Points, in no order, along strands that fork, close into loops and pass close to each other.
In the rows, zero is written as 128.
Two points are linked if the straight distance between their rows is under 116. Some points are linked to none.
Rol: [185 196 151 151 143 166 112 137 164  80 118 169 138 162  95 170 161  83
 115 123 156 108 147 120 168 112 148 139]
Vabi: [139 125 100 104 169 124 121 188 136 101 122 128 129  68 108 137 124 125
 103 160 120 115 161 136 112  66 193 133]
ralap: [ 79  86 141 133  93  98 173 170 147 146 111 112 103 158 147 104 165 179
 106  87 135 117  93 125 134 159 152 181]
gal: [107 114 131 112 185 130  73 124 149  98 100 148 111 121  98 109  94 157
 121 145 125 105 168 159 164 117 190  92]
mek: [198 115 108 101 160 150 131 130  90 143 152 138 151 168 128 202 160  94
 120 112 134 150 139 164 162  59 139 165]
Fid: [127 114 102 145 138 105 109 126 100 116  76  92 104 105 125  61 135 135
 165  92 186 100 141 176 182 171  94  84]
bim: [ 95 108 184 127 157 149 149  94  93 132 167 174 118 213 146 128  94 132
 108 140  96 134 109 106 140 139 170 150]
Subep: [173 174 100  86  90  97  67 142 140 139 125 136 158  63  74  95 148 134
 134 116  92 153 125 153 143  76 133 168]
liko: [155 142 103 132 106 110 160 170 176 127 114 104  93 140 136 131 178 166
 148  92 160 128 123 172 132 151  72 149]
Bubu: [166 190 164 109  69 114 168 125 162 147 119 144 127 158 111 124 186 129
 131 132 131 141 136 106 146 155  91 158]
Bope: [153 164 163 116 159 159 128 159 131 151 146 170 160  91 145 199 151  80
 109 157 110 105 142 120  97 123 175 139]
vogud: [137 116 131  86 100 152  95 196  71 130 145 106 149 135 135  87 142 141
 114 118 115  90 150 149 163 119 163 112]
fud: [133 118 150 124 159 120 163 111 142 112 107 126  72 134 114 143 145 152
 149 117 134 127 117 207 189 146 112  99]
Daza: [182 167 155 129  49 121 128 178 134 146 146 135 165 117  96 110 163 146
 123 107 115 149 105 100 101 119 113 174]
pama: [141 158 139  98  81 119 140  83 148 149 115 135 106 141  95  87 155  96
 127 112 134 133 155 154 169 182  94 114]
kefav: [130 137 125 183 183 125 143 159 143 102 103 146 127 130 137 202  97 134
 146 149 163 144 127 110  64 104 114 146]
Rov: [ 66 132 136 114 154 146 107  85 162 117 119 120  95 145 114  73  61 144
 135 121 136  98 150 112 146 182 140  90]
Gagus: [114 155 192 148 123 128 164  92 164 150 127 147 116 105 118 156 107 129
 130 157 103 150 111  86  76 155 116 118]
Pel: [131 110  78  72 160 144  79 122 134 116 114 135 114  80  78 118 141  99
 116 127 129 108 169 173 172  83 143  90]
fom: [145 134  61  99 106  93  71 153 140 143 117 143 146  37  88  83 160 155
 135 121 108 128 135 160 120  72 119 160]
rikig: [101  98 121 141 142 107 154  65  93 133 117  95  83 131 149  72  88 122
 164  92 122 149 122 178 161 169  92  89]
favo: [129 109  62  91 129 114 133 140 117 161 120 114 111  98 132  98 136 111
 149 102 139 127 139 151 107  95  71 150]
salez: [144 122  78  85 134 174  78 116 139 105 106 129 130  69  81 118 144  55
 117 123 138 110 149 151 155  33 114 105]
Buto: [124 163 154 115 110 172 125 135  83 123 153 153 140 187 113  55 121 103
 133 115 149 126 173  75 132 144 115 129]
fozo: [153 146 178 184 141 157 187  38 145 125 134 141  86 144 138 157 152 111
 148 150  93 160 108 118 115 172  35 106]
Tisu: [124 143 155 101 106  93 172 172 153 163 124 146 113 138 145 140 143 137
 116 117 131 133 131 104  98 152 137 167]
pezaz: [159  74  53 128 164 120  42  82 131 134 149 131 147 139 185 175 137 124
 123 147 164 147 138 124  92  73 145 112]
gefuf: [ 22  78 121 156 118 137 145 116  86 134 103  95 126 150 152 104  95 174
 102 138 102 136  94 100 102 127 153 149]
liliv: [144 109  66 128 126 132 144 121 107 173 108  97 117 109 128 130 144  86
 175 107 117 173 141 174 127 113  48 143]
gub: [104 109 167 121 141 142 132 200 149 124 150 131 144 110 161 194 129 150
  95 157 132  75 112 109  97 127 171 130]
fulen: [121 170 122  90 130 117 138 151 144 145 180 147 143 129 189  67 135 116
 104 115 128  97 139  83  71 125  94 182]
Kib: [152 166 151 119 177 142 163 111 151 140 137 175 149 115 161 216 161  73
 110 152 144 127 123 113 106 157 133 127]
dazan: [166 179 177 194  79 152 178  78 125 124 109 101 122 134 104 166 183 127
 153 161  90 181  91 112 134 151  74 124]
pozi: [ 72 134 113  82  97  36 144 141 123 173 126 135 137  99 136  92 151 175
  92 157 102 174 112 119 117 118 190 171]
sugim: [181 136 105 188 136 171 144 130 168 119 101  68  93  86 115 170 154  73
 159 102 145 121 134 167 163 121  57 114]
Pifo: [160 137  94 156 146 184 123 140 162  95 108  97 114 111 115 155 118  91
 142 102 172  93 140 147 145 123  74 107]
sasu: [191  85  64 107 173 149  42  68 143 126 144 147 152 128 145 196 143  78
 118 126 145 155 135 133 125  57 130 108]
siduk: [196 125 114 124 143 164 115 105  94 109 142 132 145 203 114 164 155  81
 129 119 158 161 144 164 175 107 121 134]
mitiv: [ 30 108 131 139 121 119 153 152 126 148 115 114 129 114 169 121 115 186
  82 159 111 124 113  84  84 118 184 150]
vidom: [124 149 107 129 167  93 169 163 141 104 124 161 116  83 103 146 115  89
 121 172 154 125 150 118  51 110 172 132]
guzuv: [119 140  94  89  69  74 111 133 118 169 153 129 188 122 113  84 148 166
 135 121 103 159  85 107 170 156 128 173]
fufim: [177 127  89 114 146 146 125 144 112 106 121 138 108 121 101 108 159 115
 148  85 170 121 149 166 153  80  90 160]
kup: [117 157 114 132  83 126 104 171 128 136 154 124 173  94 146  84 122 156
 107 151 102 101 119  67  38 106  93 167]
Vanu: [152 170  93 108 111  85  94 173 214 121 128 148 151  40 104  84 132 142
 128 111 119 120 121 126  89 110  94 156]
Dipep: [115 109  51 114 189 131 101 157 125 103 104 122 115 116 116  86 132 144
 144 107 184  93 160 153 117  89 114 142]
nep: [156 128 104 130 129 187  86 145 129 109 124 114 138  54  85 138 128  69
 140 115 139  97 142 141 138  40 103 131]
mubu: [ 94 117 150 121  75 118 110  96  84 152 140  94 140  90 116 102 102 143
 111 159  67 107 120 130 139 135 144  82]
tipa: [102 173 140 106 123 126 121 145 111 137 146 168 131 121 116  87 117 120
 106 166 100 123 189  62  84 116 165 138]
Mukid: [123 122 150 158 142  92 194 151 148 108  99 136  87 141  96 154 135 165
 159 139 140 157 124 145 101 127 121 152]
pav: [ 42  86 117 113 111 129 148 153 128 152 117 102 120 164 176 120 137 170
  92 102 122  95  96 118 145 149 179 173]
Nok: [181  94 119 178 146 156  67 119 121 124 128 168 162 173 162 202 134 135
 131 145 151 155 115 110  96 110 150 139]
sivad: [139 158 122 121  69 103 113 124 141 158 134 137 177 114  80 156 130 150
 151 121 111 170 100 106 130 160  98 139]
fugo: [106  89  89 106 194 105  74  62 157 113 137 134 121 127 195 165  70 113
  87 154  99 111 130 154 146  87 148  86]
tigob: [ 90 143 133  90 158 121  94 114 155 112 115 148 112 167 119  90  75 110
 114 145 124 109 182  89 146 145 169  88]
leb: [122 108 177 163 100 130 191  37  92 131 146 131  93 158 127  60  85 136
 161 115 104 157  89  99 143 175 107 101]
paf: [166 150 147 136 120 201 111 114 101 129 133 145 137 117 101 176 113  80
 125 145 110 107 139 129 123 106 120 105]
zop: [ 80 123 115 107  83 107 151  98 151 171 129 101 120 121 145  98 120 150
 134 105 124 154  91 115 122 186 107 140]
febog: [137 113 130  74 152 127 130 167 130 133 153 146 142 135 158 153 137 133
 103 132 134 105 142 151 149  99 174 134]
Vona: [132 109 145 147  78 132  90 170 118 137  98 116 129  84  68 100 138 189
 146 115 126 120 116 154 144 142 162 104]
dafe: [119 100 131 133 168 139 112  85  80 127 139 147 141 134 133 181  80 109
 115 172  81 142 123 143 124  76 143 104]
zun: [148 145 112  94 157 129 132 128 131 130 147 158 134 209 140 101 150  93
 141 100 165 111 167 136 160 138 115 141]
Zano: [101  90 116 154 107  97 174 168 159 139  84 105 108 120 132 157 140 184
 156 115 140 163 108 147  93 144 105 138]
tirag: [ 74  88 115 171 175 134 133 105 111 120 116 128 119 166 172 174  80 165
 128 136 111 136 109 121 110 119 134 137]
leg: [143 114  87 118 149 148  88 175 110 119 156  91 152  94 166 130 144 149
  96 151 120  69 141 147 112  64 122 135]
Led: [135 163 154 128 123 187 100 127 159 118 134 136 143 138 121 133 107 111
 114 117 139  79 152  91 132 171 115  83]
niluz: [155 123  82 121 101 115 163 132 157 158 112  92 118 102 116 133 171 125
 174  90 138 155 110 171 144 149  60 144]
Sudok: [146 150 116  76  93 109 126 151 134 147 164 112 143 121 165  68 146 123
 126 102 122 100 140 136 108 129  90 158]
Mez: [101 145 145 117 112 136 120 125 141 121 110 114 114 159 113  60 109 153
 133  96 160  91 153 119 153 184 136  96]
bezov: [119 120 100 140 133 109 117 137 147 121  87 115  88  96  91  81 138 157
 159  87 181 127 146 166 136 147  91 126]
Zuz: [167 137  87  99 196 103 122 170 172  75 140 161 135  84 106 130 132  87
 102 134 154 112 173 124 111  83 191 138]
pur: [136 106 129 142  87 176 123 143  98 148 139  56 157  70 154 159 124 101
 145 134 125  88 101 155 137 156 106  76]
tud: [ 97 135  76 104 144 112 121 150 135 110 121 132 115 114 138  95 111 136
 143 110 150 111 168 118 100 109  97 134]
Nemur: [158 142 188 156 114 183 144 109 105 150 109 146 120 102 101 200 107  91
 127 154  70 142 112 140 127 101 129 103]
Luzu: [128 118  51  83 132  71  91 149 139 143 116 104 141  27 134 101 170 173
 110 149 102 136 125 157 105  77 113 171]
rikeb: [141 164 159 125 140 133 178 106 157 158 127 163 111 107 145 179 142  91
 129 137 122 141 123 108  76 161  86 131]
bagin: [107 118 185 127 149 142 178  70 104 124 152 154  89 207 134 104 116 140
 121 134 124 128 114 129 166 163 131 132]
Vupog: [137 123 123 127 120 150 159 155 102 150 116 138 129 125 115 164 139 116
 137 128 119 128 130 130  93  89 108 150]
gili: [114  78  61 125 186 103  68  61 165 137 142 131 139 145 198 187 102 122
 116 149 147 127 118 133 119  96 141 105]
nusus: [ 78  58  77 164 157 127 106 117  85 123 122 103 142 188 192 150  88 158
 120 126 129 141 102 129 140 103 170 147]
Ditog: [ 73 112 147 129 143 112 149 175 127 129 148 129 132 116 179 158 127 159
  80 176 105 115 123  82  87 129 202 143]
fut: [177 129 169 158 112 184 116 138  94  90 117  97 153 154 104 147 136  99
 142 116 169  96 139 156 196 146 142  80]
bive: [156 127 124 144 129 200 111 163 116 135 145  78 166 120 158 182 132 106
 130 116 146  79 105 145 147 128 108  94]
losu: [101 107 122 152  81 112 140  73  65 150 138  96 140 134 138  41 100 112
 165 120 155 165 111  86 123 173 105 115]
dovuz: [111 120 140 140 146 148 112 146  79 137 142 161 164 179 150 169 116 141
 116 143 115 135 136 118 123 106 176 155]
gof: [136  99 110 113 152 148 108 144 116 108 136 122 135 159 140 153 131 145
 123 110 158  87 131 165 167 119 155 120]
lat: [139 168 120 109 138  79 166 173 164 134 135 156 118  96 129 122 132 112
 117 131 139 125 153 113  79 125 148 142]
pesam: [157 114 163 125 181 115 150  93 168  80 118 159  92 170 114 169 103 125
 105 139 115 130 126 165 177 122 140 105]
Mamo: [ 95  92 133 171 159 141 145  56  85  99 142  99 110 133 174  74  53 125
 158 120 111 131  97 142 165 167 107  70]
Vis: [135 169 174 119 131 160 140 135 181 115 122 146 138 128 111 154 131 135
 127 134 143 105 152  87 108 162 128 111]
supil: [ 90 125 147  99  72  96 133 157 164 164 162 130 164 114 157 101 145 184
  98 137 115 141  95  57  87 164 157 174]
Kelog: [172 109  55  89 202  90  88 122 175  78 172 149 146  77 106 150 150  65
 101 139 163 146 148 128 115  71 212 110]
safi: [ 90 127 103 153  95 120 136 110  45 131 111  83 143 128 153  35  89  94
 152  98 160 127 135  99 141 163 107 117]
Reze: [184 166 104 181  90 169 165 115 140 119 104  72 109 100 121 158 189  70
 147 110 132 134 123 156 179  99  72 155]
bobu: [ 92 120 105  78  97  81 150 101 126 193 136 134 120 131 150 105 126 135
 137 114 121 155 127 133 104 142 113 159]
rurem: [162 131 170 131  54 167 128 165  79 138 137 100 163 126 105 117 155 126
 132 118 121 128 118 129 153 137 135 117]
Kubi: [176  93  84  95 181 112  76  95 150  93 149 145 157  93 124 179 148  80
  99 136 139 151 137 137 120  47 185 116]
fofum: [143 141 141  94 138 131 146 102 126 148 111 127 110 166 132 125 143  90
 146 114 140 122 157 161 158 159 100 116]
zilov: [138 133 194 137 114 134 149 107 128 152 129 153 128  86 120 190 118 120
 117 171  81 136  95 117  90 114 133 114]
noto: [118 142 152 178 173 124 159 189 133 105 128 157 128 147 125 173 125 148
 115 146 166 129 125  77  70 113 157 151]
sovo: [186 164  99 180 151 199 101 129 160  68 119 137 136 124 106 155 141  67
 129 110 177  90 147 112 153 102  79 141]
duvem: [172 122 113  94 177 121 124 152 117 127 166 155 160 140 157 183 160  90
 113 134 137 130 124 140 127  70 168 159]
bir: [ 56 106 109 141 178 152 163  79 140 165 149 105 108 129 218 157  99 126
 123 129 113 117 108 100  79 164 103 125]
desig: [119  79  98 111 217  84 109  71 158  89 130 140  95 103 144 173  92 108
 116 158 106 124 122 176 145  89 156  93]
banop: [116  79  91 157 107 104 162 171 107 143 106  99 116 128 120 125 149 178
 166 101 138 164 108 156 115 118  99 169]
zozov: [124 111  95 107 111  95 116 180 121 148 103 110 134  55 118 144 157 180
 125 157 112 123 130 157  91  74 145 152]
zipon: [119 139 101 144 200  82 150 143 171  87 138 160 131 123 142 157 103  97
 135 155 171 119 131 100  64 125 188 129]
fale: [175 190 146 201  85 173 178 107 124 128 100  81 112 132 113 174 203  83
 154 143 106 152 123 142 167 149  71 126]
mepu: [151 168 163 172  98 146 169  73 174 145 108 123 106 111  97 157 141 102
 158 138 105 165 107 124 121 152  58 108]
sela: [177 157 151 154 168 125 117 147 178  75 129 154 130 184 104 167 142 130
 118 143 159 143 171 114 158 118 182 137]
madif: [143 136 178 123  73 130 143 194 143 159 157 149 156 119 135 134 160 154
 116 121 128 123 120 110  97 131 123 163]
neza: [129 153 136 150 203  90 140 109 203  87 125 174 109 147 132 170 101 101
 110 153 159 115 131  96  98 165 170 100]
Naz: [ 92 126 123 113 102 115 134  65  98 182 132 138 134 101 140 123 105 115
 129 152  80 168 127  97  55 131  94 128]
Fuvu: [144 161  80 110 114  82  85 145 198 121  96 135 124  52  93  78 140 145
 164  86 156 117 115 149 114 120  68 134]
Zepaf: [161 190 149 119 156 124 139 194 175  68 120 152 112 160 100  83 144 141
 117 111 163 102 179 117 140 133 126 154]
tudep: [133 146 133 120 140 153 112 128 124 108 149 162 139 225 147  92 123 132
 116 102 162 122 169  87 157 144 135 144]
vibol: [132 128 169 159 169 144 167  39 133 111 136 173  83 142 150 140  95 103
 136 140  90 146 110 104 128 173  58  97]
Zofi: [101  81  94 122 164 120 101 142  77 127 129 133 141 179 160 163 108 145
 108 157 116 144 131 123 123  77 194 162]
bemi: [126 109  96 111 127 141 105 165 102 125 136  98 130 124 145 102 139 146
 136 105 153  81 142 171 152 132 130 121]
vefo: [ 95 123  94  74 138  62 160  95 125 186 124 138 113 105 147 124 131  89
 126 144  98 162 136 149  98 103 107 142]
Tilug: [131 136  85 103  72  72 101 129 113 161 150  96 154 110 155  53 132 136
 147  89 138 123 113 132 129 145  80 155]
Bos: [162 106 157 172 128 163  88 108  93  91 138 103 148 186 119 156  89 109
 142 127 140 129 121 159 182 158 151  74]
saguk: [ 48  77 135 136  68 110 152 110  96 168 134 103 121 137 150  78 112 182
 114 116  83 152  70  94 125 150 157 141]
letu: [112 133 115  96 158 136  50 140 152  97 129 140 131 139 112 116  98 133
 121 126 142  85 184 119 152 122 172  98]
tika: [137 134 121  70 112 168  80 129 122 140 107 112 131  51  92 132 130  98
 117 135 101 101 153 170 158 104 144  91]
geseb: [ 88 120 117 120 115  80 122 150 142 155 119  90 136  54 145 160 128 156
 112 173 104 134 116 133  76 112 141 140]
vuli: [ 85 115 153 141  90 164  99  92  63 148 155  96 155 118 146 108  97 127
 119 173  85 121 125 104 106 163 123  76]
kurit: [169 198 154 135 121 147 125 154 202  78 124 151 105 132 101  88 148 104
 122 101 161  88 170 103 132 131  75 125]
Pafa: [109  88 126 175 162 157 123  83  88 137 139 104 125 131 159 133  79 106
 152 126  83 131 105 144 132 145  91  79]
Seva: [110 158 127 131 145 153 129 151 130 119 166 150 155 146 179 114 119 139
 119 118 145  76 147  49  74 153 107 163]
roza: [ 88  78 162 133  77 109 136 120 159 161 132  83 121  98 135 150  98 186
 131 104  92 127  66 139 138 187 121 104]
tegak: [158 143 119  91  49 119  82 156 100 159 125 116 177  87  76 115 146 142
 132 125  82 152 105 155 148 100 146 146]
Rulal: [121 101 161 132  90 158 134 135 123 156 140  78 134  89 151 172 126 148
 140 109 110 111  84 160 139 173 100  85]
zimir: [157 106 159 174 153 158 119  82  93  86 140 132 121 197 128 149  88 113
 139 131 112 161  92 150 175 139  96  81]
nam: [177 152 166 157  72 174 120 150 111 117 112  87 148 106  99 132 137 111
 143 124 151 115 126 140 159 156 122  97]
tipel: [ 69 123 126 137 187 137 152  59 115 152 140 148 123 137 195 150  82  98
 126 155  95 134 116  96  89 150 108 113]
Beva: [166 190 145 103  59 120 128 119 162 136 130 136 133 145  84  77 163 118
 128 102 140 143 146 117 165 156 101 145]
kodog: [109 112 123 183 189 146 110 121 121  99 112 140 125 165 137 190  73 137
 142 144 136 134 119  94  85 113 131 123]
Tad: [180 205 136 162 136 176 128 136 183  68 117 154 111 141  97 133 155  85
 122 116 164 101 149 106 154 109  86 157]
mipa: [ 86 146 149 109 158 117 118 133 149 115 111 164 116 123  89 108  84  99
 108 163 117 134 182  78  97 125 175 101]
Zek: [ 92 110 119  99  71  74  88 124 107 168 129 144 162 132 102  75 163 190
 118 109  84 151  90 131 197 172 170 143]
bara: [157 166 177 148  74 131 177  79 148 149 143 124 115 162 121 150 192 144
 149 153 120 174 108 110 134 164  99 148]
Bup: [174 172 146 130 108 127 128 162 160 141 112 150 132  31  97 155 133 100
 120 151 114 136 136 116  78  78 149 157]
Zaz: [165 121 162 153 177  96 140  73 170  96 146 182 103 184 152 183  89 127
 120 140 126 133 108 129 144 141 133 102]
bele: [ 90 119  73 127 123 112 124 120  91 124 104 109 114 133 154  50  99 122
 165  98 164 109 148 123 118 139  93 133]
pidab: [125 132 136 119 124  99 197 138 162 148 117 117  75 171 155 146 173 140
 139 125 161 149 119 162 133 159  74 153]
dedoz: [ 55 120  96 122 118 124 162  71 133 170 129  78 123 123 197 118  97 141
 129 121 119 138  99 110  95 173 107 128]
vupe: [156 173 113 103 116  84 105 190 177 102 142 135 138  48 139 100 141 128
 110 125 106 111 136 106  57  81 114 163]
sedab: [125 118  78  96 172 144  65 115 132 103 146 126 147 161 147 136 104 120
 122 113 157 109 157 141 155 102 145 116]
bev: [121 113 160 155 120 172 130  95  71 141 131 114 142 131 145 149  98 102
 145 147  90 124 110 133 113 160 115  70]
Nukal: [176 130 141 153 173 105 135 160 142  92 136 161 119 171  92 162 121 127
 101 142 141 154 148 145 140  95 226 134]
mogi: [138  97 161 151 186  76 187 169 141  84 121 155 107 152 108 161 139 145
 111 153 147 143 102 153 134 110 210 146]
Let: [ 94 141 156  90 112 146 118 195 139 127 140 130 106 146 119  46 124 180
 103 118 123 125 167  80 144 164 172 137]
tuv: [108 134 173 127 151 133 136 124  82 128 146 181 136 190 133 144 109 122
  99 162 105 152 137  84 113 117 188 144]
lebu: [ 83  65 152 159  83 114 166 104  88 151 132  95 110 161 138  77 128 162
 128  99 108 150  67 131 157 179 129 117]
bero: [164 125 153 143 161 151 140 116 134  96 106 133 112 159  72 184 136 117
 127 131 130 141 135 168 159  96 130 115]
Tena: [126 104 133 149 116 113 128 120 100 130  71 103  92 134  95  56 156 147
 154  96 160 130 135 188 203 182 123 110]
Fosa: [117 132 143 127 196 101 126  87 183 116 139 155 115 149 154 167  78 113
 114 136 126 125 133 121 110 145 159 109]
ripi: [120 114 127 124  87  91 122 200  95 129 125 123 151  93 127 114 155 176
 121 144 103 119 120 120  91  66 136 168]
Tigi: [105 108 106 125  92 100 148 182 133 147 109 114 129 138 137  90 169 185
 138  75 147 128 100 140 123 131 116 184]
Bigu: [142 149 111 144 111 190  99 136  80 116 130 108 151  72  98 147 126  77
 132 138 133  92 145 115 115  77 107 116]
tedub: [140 122 169 170 145 164 130  71 120 118 139 129 115 199 137 152 107 109
 138 122 139 120 119 118 159 192  92  87]
Tus: [126 101 171 174  74 121 153  62  69 143 132  96 125 150 118  71 101 114
 169 136 128 187  92 105 145 181  93  95]
Revet: [129 149 141 127 142 170 109  75 144 122 142 147 139 180 133 159 104  90
 129 125 149 108 137 118 130 159 106  85]
fen: [143  93 155 168  73 132 157 159 103 117  94  78 138 126 107 134 151 165
 164 107 138 144  87 154 139 164 109 102]
Mil: [130 109  89  85 173 122  94 200 115  94 149 109 149  81 136 131 155 158
  86 165 132  93 154 151 125  45 179 146]
lifeb: [173 165 136 134 129 152 166 125 107 115 127 136 119 221 127 163 175  99
 137 129 148 159 140 150 166 119 101 160]
nesa: [157 172 144 130 171 112 190  87 140 123 119 148  97 211 143 158 184  88
 135 142 139 152 157 132 138 129 104 150]
lon: [124 128 158 124 135 183 111 152 136 138 149 121 145 124 157 203 126 128
 111 142 122  81 121 132 119 141 142  97]
nuzin: [108 126 111 113 166 103 182  88 110 156 130 160 109 133 132 147 112  84
 146 142 104 173 149 138  79 100 105 131]
bipaz: [ 93 164 119 141 106 139 129 139 121 157 157 136 147 111 162  79 115 156
 132 135 141 116 135  29  44 146  94 156]
bot: [124  75 177 144  69 143 130 174  49 138 126  85 161 127 110 115 143 131
 128 125 121 113 101 134 162 150 169  99]
Narud: [106 137 123 132 112 126 108 154 156 158 114 101 141  69 116 155 123 150
 129 130 128  96 112 137  96 121 112 112]
daf: [132 148  87 118 130 121 100 154 170 111  81 144 102  61  80  60 127 137
 142 105 171 109 158 153 125 112  97 115]
limu: [106 126 123 153 132 117 157  65  97 163 117 159 103 130 116 127  96  97
 156 146  84 191 126 106  64 132  73 132]
Mir: [ 94 135 146 126 115 158  85 174 118 106 120 114 128 144 116  63 101 172
 120 104 141  94 165 104 165 173 167 104]
noz: [187 109 119 161 150 147 108  84 133  95 126 138 119 196  95 186 134 106
 130 137 136 168 129 176 188  88 136 129]
met: [105  97 138 110 136  99 150  80 132 141 106 118  80 134 134 104 100 153
 148 101 124 122 115 190 170 188 107  98]
baro: [176 136 146 125  70 119 119 211 106 116 142 127 157 108 107  96 157 154
 124 124  94 131 122 124 101  66 138 184]
rud: [136 173 114 121  97  68  97 164 144 129 165 145 174  76 134  89 130 152
 112 135  78 141 116  88  60  84 104 171]
Zuzi: [132 177 155 107 120 158 126 131 126 120 140 172 141 149  93  74 119 121
 127 134 130 129 181  45  87 146 115 137]
bivim: [126 113 153 122 169 135 111 116 143  93  92 140  78 128  78 128 117 155
 142 125 135 108 143 192 177 135 155  89]
mizi: [ 92  77 185 139 113 149 178  98  88 130 138 104 101 203 150 117 118 149
 107 107 116 136  86 134 170 155 144 131]
teve: [120 128 108 165  85  55 125 112  92 131 123 100 178 121 106  44 122 153
 182 104 181 182  78  80 174 204 121 137]
vud: [ 61  80  94 104 121 120 119 152  67 142 146  79 144 134 174 122 139 160
  84 151  88 108 131 133 152  99 167 140]
ses: [103  84 147 144  94  93 120 102  57 146  94 111 106 139 115  52 143 160
 157 102 148 136  98 176 200 191 161 108]
kegov: [152 131 113 135 192 113 162  91 160 108 136 155 115 194 163 186 155  96
 130 126 163 154 130 143 140 127 112 141]
zaga: [155 139 132  98  60 150  99 128 123 168 108 119 141  58  90 146 126 100
 136 131  88 138 111 165 145  89 137 110]
Rokos: [ 87  91 134 112  73  94 105 140 101 163 108 122 114 133 127  60 154 168
 125 111 119 131  92 154 180 174 182 143]
mas: [123 158 168 142  96 133 149 130 168 145 112 117 134  98  97 145 134 147
 127 120 136 123 117 113  95 159 111 117]
fumal: [144  95 101  99 199 105  89 104 155  91 122 160 122 107  98 175 111 101
 115 158 136 138 151 156 137  76 183  97]
guk: [101 104 176 152 110 141 172  53  83 141 144 140 103 146 111  74  68 152
 136 126  69 135  97 135 147 129 115 103]
beror: [123 149 157  85 133 139 128 172 148  97 143 142 130 198 134  83 130 150
 112 109 146 116 170  89 164 155 170 149]
Gav: [116 145 116  96  70  92 106 152 141 165 176 132 173 109 138  91 132 169
 112 104 107 132 103  87 115 153 128 167]
fabul: [ 96 103 145 125  86 155 115 153  61 132 145  92 145 118 126  89 111 151
 103 141 106 105 141 133 159 127 175  97]
zak: [141 136 161 160 157  99 192 194 145  79 103 149  94 153 100 169 146 147
 126 148 155 136 129 126  90 110 164 156]

A fork is a point with three links, a tip a point with one. Leave the first point through the second and follow the links. Name the first fork or tip that comes.
bim, tuv => zak
Revet, tedub => fabul
Naz, limu => tipel
daf, bezov => supil
mizi, lebu => roza
fom, Subep => Gagus
vidom, zipon => siduk

A tip is a point with one link. Name the tips that can be reached along the links from each point below, in the order of the rows.
fulen => supil, Tilug
bir => Naz, tipel
liliv => Dipep, pidab, guk
Mil => leg

A piece is all that can be reached along the links. How many separate loops has the piece of each point below (a circle has one, a figure eight two, a Y none), and how many tips (points with one link)?
kegov => loops 4, tips 6
favo => loops 0, tips 3
fulen => loops 0, tips 2
sasu => loops 1, tips 1

Name the points in between on the shortest way along the links from the first point to the second, in order.
zozov, lifeb => ripi baro Daza madif Tisu lat vidom zipon neza Fosa Zaz pesam bero noz siduk
fom, mubu => Luzu zozov geseb Narud mas Vis Led Revet tedub zimir Bos fut nam rurem bot fabul
sovo, Mamo => Pifo sugim Reze fale dazan bara Bubu Beva pama fofum zun tudep Buto Zuzi tipa mipa tigob letu gal bivim fud met rikig
zimir, Pel => tedub Revet Led Vis mas Gagus zilov Nemur paf Bigu nep salez
vibol, Tigi => fozo mepu dazan fale Reze sugim Pifo sovo Tad Rol sela Nukal mogi zak Mukid Zano banop
Tena, Sudok => Fid bezov daf Fuvu Vanu vupe rud kup bipaz Seva fulen
